Points, in no order, along strands that fork, close into loops and pass close to each other.
Points whose rows are less than 115 apart are linked; no others are. Some points are linked to none.
<390>: [-32 -38 -25  25   6 -10  -4  67 -34  -7  17  14 -41 -67 -10 -27  19  10
   8 -22  40  40]
<704>: [ 46   2  22  44 -30  26 -39 -65  57  -9  39 -15  10  84  17  22   3  50
 -32  50  24 -29]
<1456>: [  5  46 -40 -18   7 -23  19  -7 -23 -55 -15 -43 -13 -53  30  12  25 -59
  12  35  33  53]
<212>: [-32 -54 -24  28  28  18 -24  23  43  21  15 -23 -36 -46 -28 -33 -23  58
 -33 -28 -22  45]
<1355>: [-11 -21 -29 -31  16  -1 -47  22  51  -1  55  -6  11 -10 -20 -26  33  29
 -42  -8  -3 -19]
<1486>: [ 27 -55  16 -32  -2   2  22  43  10 -12   7  40  -6 -32  -5  -7  68  58
  18   9   4 -10]
<401>: [ -9   3 -56  37 -26  35  11  24 -12  30  27 -31 -24  12  62  37 -44   6
  31 -35  12  -3]
<782>: [ 24 -40  15  25 -11  -8  11 -26 -21  25 -37  32 -34  19   5   9   5  81
  21   4   6   5]
<2255>: [ 19  31  30 -26   6 -41  -9 -10   1  88  11   0  47  75   8 -25  22 -24
   0  22  -7 -16]
<361>: [ 53  45  17  -2 -53  23  18  45 -18 -10  -8 -42  30  13  68  38  68   7
  28  11 -28  -5]
<356>: [-37  30  31  -3  53   9  12 -28  22  20 -74 -17 -14 -25 -24  -3  -4   6
  -1   1 -24  90]
<1240>: [-26  28 -41 -23   0   8 -12  -2  48  -6  35 -34  13 -12   8  -1 -51 -25
 -32 -17 -52 -35]
<952>: [-28   7  16 -26  -3 -55  29 -11  31  23  36  56  13   1  -1 -35  35  36
 -39 -50  -2 -77]
<1297>: [-20  65  28  46 -19   8  34  -4 -16  -2 -11 -51  16  -7  18   0 -22 -74
 -36 -50  18  31]
<910>: [-50  45  17  13  38 -39  42 -68 -21  -9 -88  29 -10 -25 -15   5 -22 -19
   0 -37  -3  21]
<1622>: [ 23  30   1  19 -33  41  21 -10  15 -37  16 -41 -24  -7  11  26  35  27
 -18   5  41  48]
<1781>: [ 46  54  20   0 -55  19 -12  29 -27  12  11 -21  31  56  33  29  44   1
   1  -9  10 -24]
<1262>: [ 48 -48  54 -18  -6  34  -4   1  10  57  13  19  24  80 -25 -10   5  21
  11  20 -10 -18]
<2224>: [ 18 -32  32  13 -41 -20  20  12   2  13  20  74   6  24  16  -9  66  73
 -15 -36  33 -80]
<364>: [ 19  30  -7 -24  -5 -29 -51  17  21   3 -43  -4  32   6  40  15  57  57
   3  31 -48 -29]
<2039>: [-26 -25 -39 -33  19  26  20   1  33 -33  20   4 -27 -40   4  16 -13  34
  -5 -21 -10   4]
<1124>: [  8 -11  12  -3 -18  12  42 -10  23  19   1  11  -3  12  37  12   0  46
   2 -29 -35 -37]
<1944>: [ -3  33 -65 -13 -15  29   0 -12  33 -27  31 -47 -19 -24  29  34  48   9
 -17  12  61  58]
<1614>: [ -5  16  42  85 -51 -11 -12  31 -45 -12 -61 -14  -1 -38 -18 -13 -15   7
 -32 -23 -19   5]
<714>: [-16 -54  23 -18  37 -14   0   9   6 -19  26  44 -13 -21 -68 -53 -41   5
 -21 -27 -40 -38]
<1576>: [ 15 -36  -8   8 -20 -12 -21  43 -28 -21 -34  15 -18 -33  15   7  -5  54
  17   2 -44 -32]
<1943>: [-34   8  -8 -23  52 -35  19 -62  35  29   1  -4 -12  -2 -28 -34 -43 -33
  -7  27 -16  25]
<720>: [ -41   40   30   33   11    7   30  -39  -40    1  -10  -21    0   13
    2    8  -60 -111  -36  -47   52   34]
<1111>: [ 55 -24  43  35 -51  46  20  46 -19  12   2 -29 -10  10  18  13  44  36
   8  -6  25  32]
<2197>: [-22  22 -64 -20   7 -27 -22  15  13   0  36 -49 -11 -40  11 -11  52  -9
 -24  20  51  57]
<253>: [-27   3  32  75 -47 -54   8   3 -85  -6 -57  43 -16 -28 -19 -22  -7 -19
  -8 -27  50   3]
<1511>: [ -2 -61  10  -9  34  52 -22  36  48  18  27  -7 -10 -15 -48 -26 -17  41
 -15  -8 -39  25]
<685>: [  6  67  23 -56  -3  -6 -22  -9  15 -48 -30   0  43   1 -35   3 -15 -42
 -29   4 -54 -55]
<2186>: [ 14 -34 -47 -18   5   3 -50 -56  85 -38  34   9  21  33  50  38  -3  50
  19  83 -11 -54]
<2262>: [  1 -16  55  -8 -16  52  37  18 -27  93 -25  31  29  64   2  10  16  27
  26 -51   8   7]
<250>: [-11  60 -27 -13 -17 -59 -50  13  25   1 -24 -25  49 -11  55  -3  35  10
 -33   6 -61 -49]
<340>: [-18  19  51  19 -52  22  14  15 -42 -46 -29  54 -29 -19 -30   9  14  50
 -18 -52  44 -11]
<1335>: [ 41  11 -37  38 -32   0 -37  26   4  18  44 -59  -6  12  39  10  30   5
 -12  39  34  26]
<2026>: [-22  17   5  23   8  -8 -32  -7  46  59  -9 -28   8  14 -14 -28 -56  16
 -42 -19 -68 -16]
<1870>: [-29 -23 -11 -27  48  21 -30  75 -10  -6  62  45  -1  -7 -72 -39  27 -22
  16 -47  43  32]
<1133>: [ 25   0  10  81 -21   0  19 -39 -66 -45 -55 -52 -22  -4  26  24 -37  -6
  25  12 -30  23]
<893>: [  6  18  11  39 -27  38  -6  24 -18 -10  30 -39 -31  -5  -8   8  -4   2
 -28 -23  66  47]
<2110>: [ 36  25   9  48 -26 -33 -28  -9 -28 -19 -14 -49  -8   0  -1  -7  -6 -11
 -23  32  -6  13]
<2030>: [ 26  -3  23   3  -6  16  -9 -72  -2 -72  -9 -27  -1  28 -22  21 -76 -44
  26  77 -42   0]
<1720>: [ -3 -49  -6  19  24 -13 -18 -35  17  34  44  35 -28  39 -39 -22 -31  48
 -14 -20  15 -32]
<1806>: [ -3  22  24  65 -37  27 -25  12 -24   7 -12 -34 -19   7  -8   5 -41  21
 -38 -44   4  15]
<168>: [ 20 -35 -24 -49  -3  25  51 -23  18   8  67  46   1  45  26  17   8   6
  33 -19  21 -70]
<1164>: [-37  39   3  10 -18 -86  14  16 -38  36 -17  40   8 -34   6 -45  49 -17
  -5  -7  23 -13]
<306>: [ -7  18  22 -10   3   7  61 -33 -53 -15 -45   0   9  14  42  29 -34 -57
  39 -17 -16  -1]
<1890>: [  5  37 -14  -3 -17  33   5 -14 -38 -64   0 -30   7   7   8  40 -83 -96
   8  -4   0 -21]
<213>: [-55 -50 -40  -1  -6   6  -2  47  36 -18  54  42   3 -60 -21 -39  87  64
 -28 -69  18  -1]
<314>: [ -8 -42 -29   7  35 -51 -21   2  -4  25  52  30 -18   0 -27 -45   5  18
  -5  -8  24 -16]
<1696>: [  5  67  41  14   0   9 -33 -34  -6  13 -34 -36  22  47 -39   1 -24 -25
 -29   2 -23  17]
<549>: [  3  49 -14 -76  41 -10 -44 -14   0 -22 -28  -1   8   4 -39  14   1 -41
  24  63  -1  34]
<2192>: [ 10  43 -39 -33  14  -4 -47  -3 -49 -30 -45  -1 -14   3  -8  37 -13 -21
  44  47  17  26]
<1324>: [-22  -3  31 -20  33  36  59 -52 -13 -20  -4  13 -37  19   0  26 -39 -30
  18 -11  53  54]
<33>: [-40  72   2 -39  44 -24  34 -77   7   5 -49  18  -9  11  -7  12  -2 -10
  12  -1  10  32]
<1454>: [-24 -12   3  39  10  -5  15 -39  31  32 -22 -17 -26 -14  -1 -10 -53  45
 -26 -21 -53  10]
<1120>: [ 37 -43  35 -23   4 -45  35  -3 -29  42  38   8  10  37  -7 -47  16 -34
   8  42   3 -17]
<563>: [-26  18  22  77 -14 -26  23  27 -15  14 -30 -38  14 -53 -14 -32 -35 -93
 -46 -41  14  27]
<255>: [-20  95 -22 -14   0  17  -7 -58  27 -41   2 -47   1  14   0  29   1 -14
 -18  13   9  36]
<743>: [ 49 -53  51  26 -40  36  17  33 -45 -54  18 -14 -24 -15 -17  -5 -31  -3
 -20  -4   4 -10]
<2031>: [ 38  22  25 -24 -39  49  18 -19  25 -49  72 -48  20  44  12  22 -33 -54
   0  47  -5 -18]
<2212>: [ 25 -28 -12   3 -13 -26  10 -17 -15 -67 -45  -7 -26 -43  28  23  -6  45
  19  37 -53  -9]
<2060>: [-23 -22 -22   4   5 -78  18  19 -14  14  39  30 -17 -43  -6 -56  51   3
 -11  -5  38  -8]
<1608>: [ 50 -10  -5  38 -19  40 -71 -41  78   3  18  -5  38  81  57  40  15  56
  -3  58  12 -61]
<863>: [-35 -53 -17  19 -26  -4 -15  47  41 -15  23  -4 -10 -73  -2 -31  57  84
 -49 -40 -13  -1]
<162>: [ 50   9  21 -43 -12  -5 -10  18  19 -14  -2 -12  30  20  29  12  44  11
   7  53 -41 -32]
<608>: [ 17 -72 -28  10  33   0 -12 -38  48  31  39  61 -14  33 -16  -9  24  76
   4 -10  29 -46]
<391>: [ 46  -3   0  28 -19 -16 -36 -28  25  17  32  -2  -1  54  16  -2  41  50
 -34  34  50 -22]
<518>: [-24  60   1 -11  -1  20 -30  39 -42  19 -28   1   0   3 -11  22 -19 -42
  14 -29  29  30]
<1047>: [ 21 -47  26  -1   6  73  -3  35  52  38  -4  -2  -1   6 -14  10   7  69
   6 -16 -40  12]
<544>: [-32  32  37  17   7  19 -26  34 -58  22 -84  14  17  -3 -22  18 -43 -56
  16 -35  -2  30]
<245>: [  8  36  46 -26   6 -12  58 -46  33  61  14  -9  26  51   9 -18  27 -15
  -8   7 -15   9]
<961>: [  3 -61  38 -23  30 -38  52   3   3 -25   2  28 -13 -55 -40 -54   0 -12
 -18   2 -30 -13]
<342>: [ -3  68   3 -39  -7 -40  14  -1 -17 -49 -35   6  37 -34  -9   3  20 -73
  -8   4 -15 -28]
<598>: [ 29  34  -5  35 -31 -26 -31 -14 -58   8 -37   0 -15  39  18  23  29  36
  26  17  30  10]
<1534>: [ 25 -41 -31 -11  15  11  30  22  13  41 -18 -13 -13 -14  46  19  39  34
  67  45 -13  47]
<1258>: [-48  32  -5 -44  46 -27  34 -67  45   4   0  20 -17 -18 -33 -17 -11   5
 -30 -15   7  17]
<2220>: [-13  61 -45 -38  11  30 -37 -60  61 -31   8 -40  13  20   0  40  26  20
   2  58   3  51]
<395>: [ 30 -31   1 -25  17   1 -31   1  47  42  40  10  21  59   4  -8   5  14
   9  42 -16 -44]
<1773>: [-15  14 -14 -45  19 -48 -30   1  -2 -13 -39  39  -8 -36 -21  -5  46  37
   0  27   5   5]
<1388>: [-38   2 -14   6 -11  25  24  21 -17 -29  -3  20 -33 -46  16  19 -30  23
  -4 -68   3 -16]
<1940>: [-46  39  13   6  -5 -74  40 -12   7  16 -31  15   9 -60   3 -41  52   6
 -33 -15  -5  16]
<1508>: [ 12 -47 -37   7   5 -41 -29  66 -53 -34   4   4 -13 -61 -18 -26 -30 -51
  12  18 -10 -26]
<1512>: [-42  55 -70 -19  -3   1 -89  47  -6  11 -10  -4   1 -17  -1  20 -24  11
  -9 -29  -6 -14]
<978>: [ 10  11  10 -18   4 -33  15  27 -26  24 -38  -4  23 -12  16 -12  -4 -35
  26  17 -53 -17]
<431>: [ 23  40  39 -10   3 -64 -17 -64 -23  40 -30  24  26  77 -12 -15  25   8
  -6  32  -2 -23]
<1734>: [ -29  -14   30   -5   33   13   48  -41  -61  -27   -9   19  -18    7
   13   25  -60 -103    3  -28   63   33]
<765>: [  0 -16 -42  11  22 -18 -23  27  28  83  70 -36   6  25  14 -38   6 -23
   1  21  11  15]
<1043>: [  8 -34 -51  -3   4  71 -30 -25  56 -32  69  -1 -29  -1 -30  23  20  50
 -26  -7  70  15]
<68>: [ 21 -68  -9  -7  21 -17  44   2 -17  54  51  -4 -14  30  27 -25 -11 -37
  57  52   6  15]
<1208>: [-15 -73 -45   7  50 -17  10   7  11 -14  96  31 -26  -8 -44 -56  12  16
   0 -37  32   9]
<1497>: [-20  63 -75 -41   1  17 -65  14 -13 -39 -19 -14  -7 -17  10  54 -21  -2
  17   7   8  13]
<2077>: [-52 -59 -31  28  32  -6   5  29  -4 -20  29  15 -47 -69 -26 -35 -30  27
 -13 -52   1  21]
<894>: [  9 -39 -43 -18 -15  54  27   0   5 -22  67  20 -19  27  25  36 -43   4
  29 -23  12 -57]
<39>: [-39  39   6  27 -16 -49  13  23 -51  79 -17  25   4   5  17 -27  16 -12
  10 -42  32   5]
<753>: [  -9   32   16   58   21   -2  -12  -35  -27  -26 -106  -38   33    6
  -48   22  -64  -92    0  -11  -31   15]
<1799>: [-48  51  32   0 -30 -24  16  55  14  13 -29   1  23 -66   1 -39  77   4
 -32 -18 -10  34]
<102>: [  8 -28 -27 -13  23 -37 -63  14  30  14  15 -20  15   1   0 -30 -39  -8
 -19  51 -66 -39]
<2259>: [ 30  -3  46  -2  -7 -12   4   3 -71  23 -59   7  26  38 -15  -1 -19 -31
  28  19 -26   6]
<339>: [  5 -31  48  -4  15 -28  71  -9 -19 -24   7   7 -29 -45 -16 -40  22 -27
 -17   2  36  29]
<695>: [  1  -7 -56 -18  -1 -10 -15  61 -10  29 -21   1  -3 -36  51  17  41  33
  48  13 -17   8]
<99>: [ 36 -60  -3  15 -10  29 -15 -29  44  33  71  -2   9  70   9   4 -23   9
  27  63   5 -23]
<1776>: [ 40 -39  22  -9 -19  17 -10  31 -11 -24  32 -11  -5   7 -11  -5 -30  -9
  -7  16 -25 -31]
<1333>: [-12  33  70   2  19  44  41 -22  13  26 -66  -9  -1  13  -8  13  13  34
   6 -31 -33  63]
<1926>: [-20 -71 -55  -8  61  33 -27  64  11 -16  69  32 -12 -13 -53 -37  13  15
  25 -56  16  35]
<2018>: [ -1 -13   2  12  -7   5  22 -47  20  61  58 -19   8  74  18  -5 -51 -25
  28  34   0  -5]
<545>: [  0  65  52  -1 -30 -11  46  15 -37 -63 -52   1  28 -50  -4  -4  38 -61
 -12 -17  -1   0]
<1609>: [ 25 -56   6 -45  25   9  50  16 -17   9  17  -9  -1   6  30  -3 -26 -55
  70  64 -23  12]
<2021>: [  6  -5  10 -81   3   3  39  -5  -6   8  31  79  15  36  -8  13  35   0
  26 -32  34 -65]
<1711>: [ 19 -17  18  -8 -13  20  45 -22  -3 -24  47  29 -32  10 -26   2  36  24
 -19 -22  88   2]
<2085>: [ 42  15  41  37 -18  26  15  25 -41   9 -40 -46  -4  10  18  18  48  15
  31  22   0  71]
<860>: [ 46 -15  44 -50   2 -22  53 -22   7 -12 -10   8  19  16  21 -12  26  -5
  27  52 -49 -25]
<1105>: [-23 -56 -13  48  13 -24 -14  44 -45 -28 -28  15 -28 -75 -32 -28 -63 -40
  -4 -26  -8  -9]
<595>: [ 19 -16  26  11 -37   7   1  -5 -47 -24  20  35 -31  15 -30   0  -4  28
 -18 -25  62 -19]
<1441>: [  18   28    3 -108   33   -5  -41   -3   45  -23    1    8   28   10
  -35    4   49   -3   -2   61  -12    1]
<565>: [  2   5  -5  29   0   7  34 -62 -13 -63 -55 -26 -29 -19  27  35 -39  25
  32  19 -47  13]
<1171>: [ 47 -13  54 -29   5 -66  16 -23  -5  -2  -3   7  17   8 -18 -44  26 -19
 -22  61 -30 -24]
<1231>: [-24 -10  -8  66  19 -21  11 -33 -10  31 -28 -29 -34 -12   2 -21 -77 -19
 -16 -12 -14  33]
<396>: [ 13  14 -21   8 -40 -15 -85  88 -15 -17 -21 -14  30 -20  25  10   8  28
 -13   3 -60 -54]
<813>: [ 40  21 -26  21 -25   3 -53  14 -33   8 -52   3  -5  34  43  59  60  71
  45  31  13   3]
<945>: [ 40 -32 -60   8  -1  17   0   6  35  53   5  -4   6  -4  54  35  90  53
  38  39  32  22]
<1920>: [ -16   14   21   50   52   10   19  -74  -22  -57 -101  -27   -8   -3
  -20   33  -58  -62   26   12  -31   49]
<148>: [ 29  52  22   2   7 -25   4 -42 -22 -11  -4 -51  19  36 -14 -15   3 -92
   2  61  24  46]
<1827>: [-44  -7  -3  47   5 -28  16  59  -7 -22 -22 -18  14 -98 -32 -41 -10 -98
 -39 -33  13  19]
<493>: [  1  24 -24 -43  19 -32 -17 -22  21  27  -5  41  -1  19  -1   8  59  45
   4  15  32  -7]
<1851>: [ -12  -50   55   17  -41   22   48   19 -104   24    2   25   23   35
   14   -5  -52  -36    1  -60   22  -15]
<820>: [  8 -29  50  28 -61  37  48   6 -68  63 -11   9  25  64  23  13 -16  22
  11 -59  13  -5]
<490>: [-20  -5 -45 -55  26  44 -17  36  45   5  66  12  14  -4 -26  -3  30   6
  -2 -42  17  -3]
<841>: [ -1 -65 -32  15  25   9 -48  32  76  41  46   0  23   2   4 -30  45  68
 -36 -20 -23 -24]
<2189>: [-42  33 -16 -22   9  47  28 -40  75  -5  25 -37   8   2  15  20 -63  -7
  -6  -7 -53  10]
<2007>: [ -9 -22 -67   3 -14  15  26   7 -32  -7  31  18 -40   2  53  44 -39  13
  44 -32  30 -31]
<1970>: [-13   9 -29 -11  17  -7 -22  23  24  26  36 -49   1 -16  -6 -24  -5 -29
 -15  21   3  39]
<942>: [ -6 -26  33  26 -58 -14  47  45  -2  -3  19  41  -5 -36  20 -26  53  57
 -26 -43   3 -52]
<1115>: [ 24  14  -2   9  17  -7 -25 -32 -15 -52 -57 -28   3 -10 -38  11 -55 -50
  13  53 -47  10]
<1091>: [-20 -18  68  50 -42 -15  57   2 -89  18 -13  26   2   2  -1 -24  -8 -29
 -12 -43  58  16]
<2143>: [  8 -13  -1 -46   6   5  39 -19  32 -34  45   9 -17 -12  -8  -2  27  10
 -13  10  28  -4]
<373>: [-24 -34 -29 -39  34  17 -51  66   9  20  -2  42   6 -12 -28  -6 -13  36
  30 -24 -53 -30]
<1359>: [-25  12 -51   0  -9 -35  17  12 -26 -12  50   4 -12 -28  22 -11 -33 -43
  -8 -41  13 -47]
<2266>: [-17 -60 -14  21  25 -14  41  50 -35   8  61   6 -27 -30   6 -46  -4 -37
  15 -37  38  26]
<1446>: [-22 -53 -20 -42  19  -6   8  78   3 -39  35  -1  10 -75 -10 -41  18 -16
  -2 -19 -42 -10]
<206>: [   0   -2   76    4    3   13   10   24  -89   -1 -105   20   37   10
  -25   11   -8  -66   32   -6   -2   38]
<618>: [ -2  53 -26  -2 -21  18 -28  25 -36  -5 -13 -34  16   8  20  30 -56 -61
  12 -18 -17 -15]
<1836>: [-26  34 -13  57 -53 -36 -27  22 -34 -26 -47  10  -7 -54   8  -3  -2  30
 -27 -27 -18 -22]
<2195>: [  8 -71 -59  27  29  28  -8 -84  99  22  56  45  -5   8  12   9  36  71
 -12  10  41 -32]
<357>: [  3 -38 -45 -44  53 -27 -73  25  38  30  54  14  26  37 -10 -27 -13  -8
  12  51 -37 -51]
<959>: [ -9 -20  -5  11  -4 -34   8  -9  49  49  23  54  17  14  29 -19  63  73
 -26 -39  11 -66]
<2200>: [ 30 -40 -39  44 -12  17   7 -64  13  24  -5  30 -38  30  28  45  13  84
  35  15  40  -5]
<2194>: [ 23  -2 -32   8 -14  40 -44 -88 110 -26  44  13  51  62  60  48  18  40
  16  71  28 -62]
<1278>: [ -9  -9  59 -21   8  78  56  26  11  53 -38   9   6  23  14  26  11  20
  34 -50 -10  42]
<1523>: [ 17 -16  21  -4 -14  11 -36  36 -21 -23 -20   5   9  -7 -32  -2 -67 -16
 -13 -12 -57 -50]
<1068>: [-13  57 -10  26 -42 -35  -1  12  -8  17 -21 -15  16 -15  47  -1  23  24
 -16 -30 -32 -31]
<1206>: [ 46 -10  35  77 -25 -41   4 -25 -54 -11 -60 -47   3   2  -6 -18 -25 -21
  -6  34 -39  10]
<132>: [-24  -5 -37 -18   4 -26 -36  63 -45 -33  34  24   1 -41 -27 -23 -32 -62
   1 -27   5 -45]
<2225>: [  0   3 -20 -83  27 -12 -61   7  41 -25 -29  18  14 -20 -27   7  70  55
 -12  44 -10  11]
<1713>: [  6 -19 -58 -39   2  -8 -48  64 -27 -35  -8  -1 -13 -52  12  12  23  11
  25  34  -5   8]
<300>: [-36   3 -16 -25  18   5 -38  16  43  36 -10  14   9  -3 -15  -3 -32  46
 -16 -34 -64 -33]
<1402>: [  8  -1   2 -17   9 -41 -75  41  -3   0 -21  10  35 -14 -47 -30 -40 -31
 -26  21 -66 -64]
<624>: [-14  -9 -64   2  16  74 -41  14  52  21  64   7  -2  12 -28  19  11  27
 -11 -53  44   7]
<2142>: [  2  29   1 -25   6  40  -3   1 -15  28 -16   4   0  40   0  35  -4  -1
  30 -10  24  26]
<711>: [-17 -33  12 -11  33  45  -6  24   7   3   3 -10 -21 -14 -35  -6 -61 -13
  -4 -18 -25  25]
<1617>: [ 15 -18   7  -4 -33  -6 -39  96 -27   7   8  20  18 -12   7 -12  15  18
  10  -6 -33 -54]
<81>: [ 11  38 -22   9  28 -35  15 -51 -20 -47 -23 -46  -1 -19  -6   1  -9 -97
  15  68  20  52]
<101>: [ -6  19  38 -59   5   5 -19 -12  21 -47  -3  42  10   4 -63  -3 -29   6
 -41 -23 -33 -62]
<2064>: [-39  39  43  12  -2  -9 -12  70 -14  63 -56  13  15 -35 -22 -33  42  -5
  -2 -15  -1  61]
<323>: [ 48   1  25  -3 -15  59 -48   2  61 -11  48 -51  16  48 -16  12  -6   1
 -19  68  -9  14]
<141>: [-56  44   7  -3  24 -18  45 -30 -21 -53 -57  31 -16 -67  -5  20 -20 -57
 -15 -55  34  21]
<1661>: [-29  20  50  46  26   7  27  -9   2   8 -64 -32  -6 -34 -12 -15 -21 -33
 -25 -29 -18  73]
<160>: [  1  46 -65  30 -36  -2 -19  25   1  30  30 -55   0   3  71  27  13   4
   3  -5  12   2]
<2215>: [-13  30  47  62  26  18  49 -64 -12 -49 -81 -40  -9 -25  -8  16 -20 -26
 -12 -20 -33  53]
<427>: [ 15   4 -13  10 -35  78 -11 -12  60 -34  45 -38 -12   1  -4  35  19  47
 -45 -15  34   9]
<1527>: [ 41   1  73  48 -56  46  28  27 -50 -37 -16 -39  -1   0   8  13   3   4
 -18 -22   4  23]
<238>: [-19  -6  19  -9 -12  21  43   9 -49  -4 -28  26 -16  -3  22  26 -38 -11
  24 -53   5 -10]
<979>: [-19  21  -6  -8   2  54  17 -66  53   2   1  -7  -7  43  17  42 -47  28
  28   6 -28   8]
<1793>: [-21  16   8  39  -9 -83  -6 -45 -65   8 -44  48 -21  -5 -40 -24 -24 -21
 -13 -13  42 -18]
<1100>: [ 22 -36 -25   1 -15  29 -47  -6  69 -44  58 -46   7   6   6   9 -12  32
 -33  55 -18 -13]
<752>: [-59  25 -27 -48  30 -37  20 -37  50  19  30  45   0 -16 -21 -26  25  28
 -36 -48   8 -26]
<801>: [-16  17  21  -8  19 -61  -8 -37 -17   5 -49  51 -20  -9 -46 -20   4  23
 -13   7  13   2]
<177>: [ 40 -75  25 -23  10  76  18  -1  56  40  25  22  15  44  -5  16  -7  40
  30   6 -41 -26]
<276>: [ 17  17  29  25  16 -11 -27 -31  10 -23 -64 -37  32   8 -69  -7 -75 -80
 -29  24 -59  -6]
<1914>: [  6 -18  19 -14   2 -11  92 -13 -41 -20  19  11 -29 -17  37   1  20 -43
  22  -4  69  31]
<1318>: [ 11 -33 -76  45   3  37 -19 -68  67  44  32  21 -18  18  29  40  17  70
  17  14  52  -4]
<1580>: [  1 -70 -10   7  31  34  43  38  16  31  60  -9 -23   0  10 -22   0  -1
  21 -20   9  25]
<2051>: [-10 -38   9 -15  40  54  12   3  -7 -51  -2  -5 -31 -21 -15  22 -98 -55
   9  -5 -14  21]
<2011>: [ 47 -16  27   4 -37  17 -10 -48  13 -57  50 -30  11  56   1  15 -57 -30
  19  94 -22 -32]
<519>: [-56  37  22 -22  35  16  63 -44  -2 -25 -18  26 -35 -20   8  19 -21 -25
 -12 -57  48  37]
<115>: [ -1 -19   7   1  24 -21  16 -44  13  37  50 -13 -19  35 -23 -37 -42 -32
 -12  34  20  19]
<1275>: [ 60 -21 -35  46 -43  18  -1  33  12  35  34 -43   5  13  77  29  64  33
  16  32  28   5]
<2264>: [ -6 -24 -11 -41  32  30  30 -16  13 -25  14  -8 -17  -5  11  21 -59 -43
  48  45 -20  25]
<788>: [ 39 -24  14 -71   1  22   8  35  11   8   3  60  22  14  -2  17  73  34
  28   2   5 -47]
<1174>: [ 43   1 -32   7 -10   5   8  -4 -22  22 -29 -12  -9  32  59  47  34  35
  79  53  -6  22]
<577>: [-27   5 -15   2   7 -10  70 -13  -6  27  36   4 -31  -7  32  -7  16 -14
   3 -41  62  25]
<847>: [-26 -32 -28  51  31 -34 -24   7 -34  13 -16 -12 -42 -42 -30 -24 -66 -32
  -6  -6  24  31]
<1389>: [ -4  39   3  13 -13 -31 -34 -28  14  30   2  22  -7  32 -10  -6  35  46
 -36 -15  42 -12]
<594>: [ -7  21 -30   5  15 -70  23 -20  -4   8 -43 -14  25 -35  10 -18 -34 -80
   6  22 -44 -18]
<1770>: [ -5 -51  14  44 -27 -34 -13  34  11  -2  21  36 -13 -38  -4 -42  64  87
 -39 -13  11 -24]
<94>: [-12  59  44 -39  24 -10  51 -51  22  16 -31  -6  25  21  -6  -7  -1 -41
   2   0 -41  11]
<2263>: [ 45  43  24  26 -13 -26 -17 -44  16 -13  19 -66  17  38  -6 -20   9 -33
 -31  69  -7  19]
<1182>: [ -6 -24 -19   7  11 -34 -57  57  36  73  12  18  29   4  13 -29  68  54
 -12   0  -3 -24]
<1214>: [-28  21 -25 -41   3 -11  15  -1  12  17  36  17  12  10  16   1 -36 -24
   0 -44 -28 -72]
<1395>: [ -8  67 -37   0  -9 -13 -81  -1   6  19   2  -5   5  41  -5  20  -7  24
 -22  -7  23 -23]
<1597>: [ 36  60  30  28 -41  -6  -9  -6 -73  -8 -40 -27  23  49  19  25  34  -6
  21   0  -6  -6]
<1479>: [-14   3 -12   5  14 -27  53 -46 -20 -17 -16  -9  -4 -10  23   4 -66 -78
  21   3 -11 -10]
<466>: [-43 -13 -41 -39  30  -4 -56  87 -32  -2  13  46  10 -26 -36 -18 -12 -20
  32 -33 -17 -24]
<1128>: [-41  76  27  29  -8 -19  10  11 -11  63 -29  -8   6  -2  -4 -19  33 -10
 -16 -39  38  61]
<207>: [ 29 -53 -40  17 -13   6 -65 -12  64 -40  31 -35  16  26  60  22 -22  49
   3  87 -45 -50]
<2033>: [ 33 -53  53  15 -20  16  21  18  -7   7 -28  36 -26 -13 -15  -3  52  88
   6  -4  13  15]
<1949>: [ 14  22  49  -9  -6  40  74 -52 -23   0 -22 -24  21  56  32  29  -2 -22
  42   5 -26  26]
<301>: [-29 -17 -15 -12  19   0   4  65  -3 -30   5 -31   6 -91 -11 -29 -14 -68
 -23 -18 -21  23]
<1067>: [-21 -16  37 -22  10  22 -25  23  -3 -49  23  52 -15 -12 -90 -23 -32  19
 -40 -50   5 -29]
<1368>: [ 19  44  -8 -25   6  32 -50 -22  55   6  30 -48  20  47 -14  14   5 -18
  12  83   7  49]
<1962>: [-13  64  61  20 -45  12  26  11 -51 -42 -59  25   5 -19  -7  17  41   4
  -7 -33  11  11]
<1861>: [ -1  -2 -37 -39   5 -35 -46  26  50  43 -16   2  43 -12  40  -5  97  58
  -5  23 -10  -9]
<987>: [  6  26  13 -32  -3  14   4 -44 -12 -43  23   0  -1  29 -27   9 -71 -65
  -6  12  10 -27]
<1372>: [ 33   8 -31 -38 -11 -20   3  36 -44 -63 -10 -13  -9 -47  26  19  41 -22
  30  49  24  20]
<2109>: [  9   3  12 -21   1  58  50 -47  17  28  -2   3   0  56  19  39  -8   9
  53   9   4  21]

A tip is a point with one link. Name the tips that can be reached along the links from each point below, in the order of the rows.
<1231> => <577>, <987>
<1133> => <361>, <1870>, <396>
<2030> => <255>, <2031>

How many points has the smallest loop of links through each point below? Write - if it is on no loop.
<893> => 16
<978> => 11
<2064> => 6
<300> => 10
<1497> => 10
<1067> => -
<2215> => -
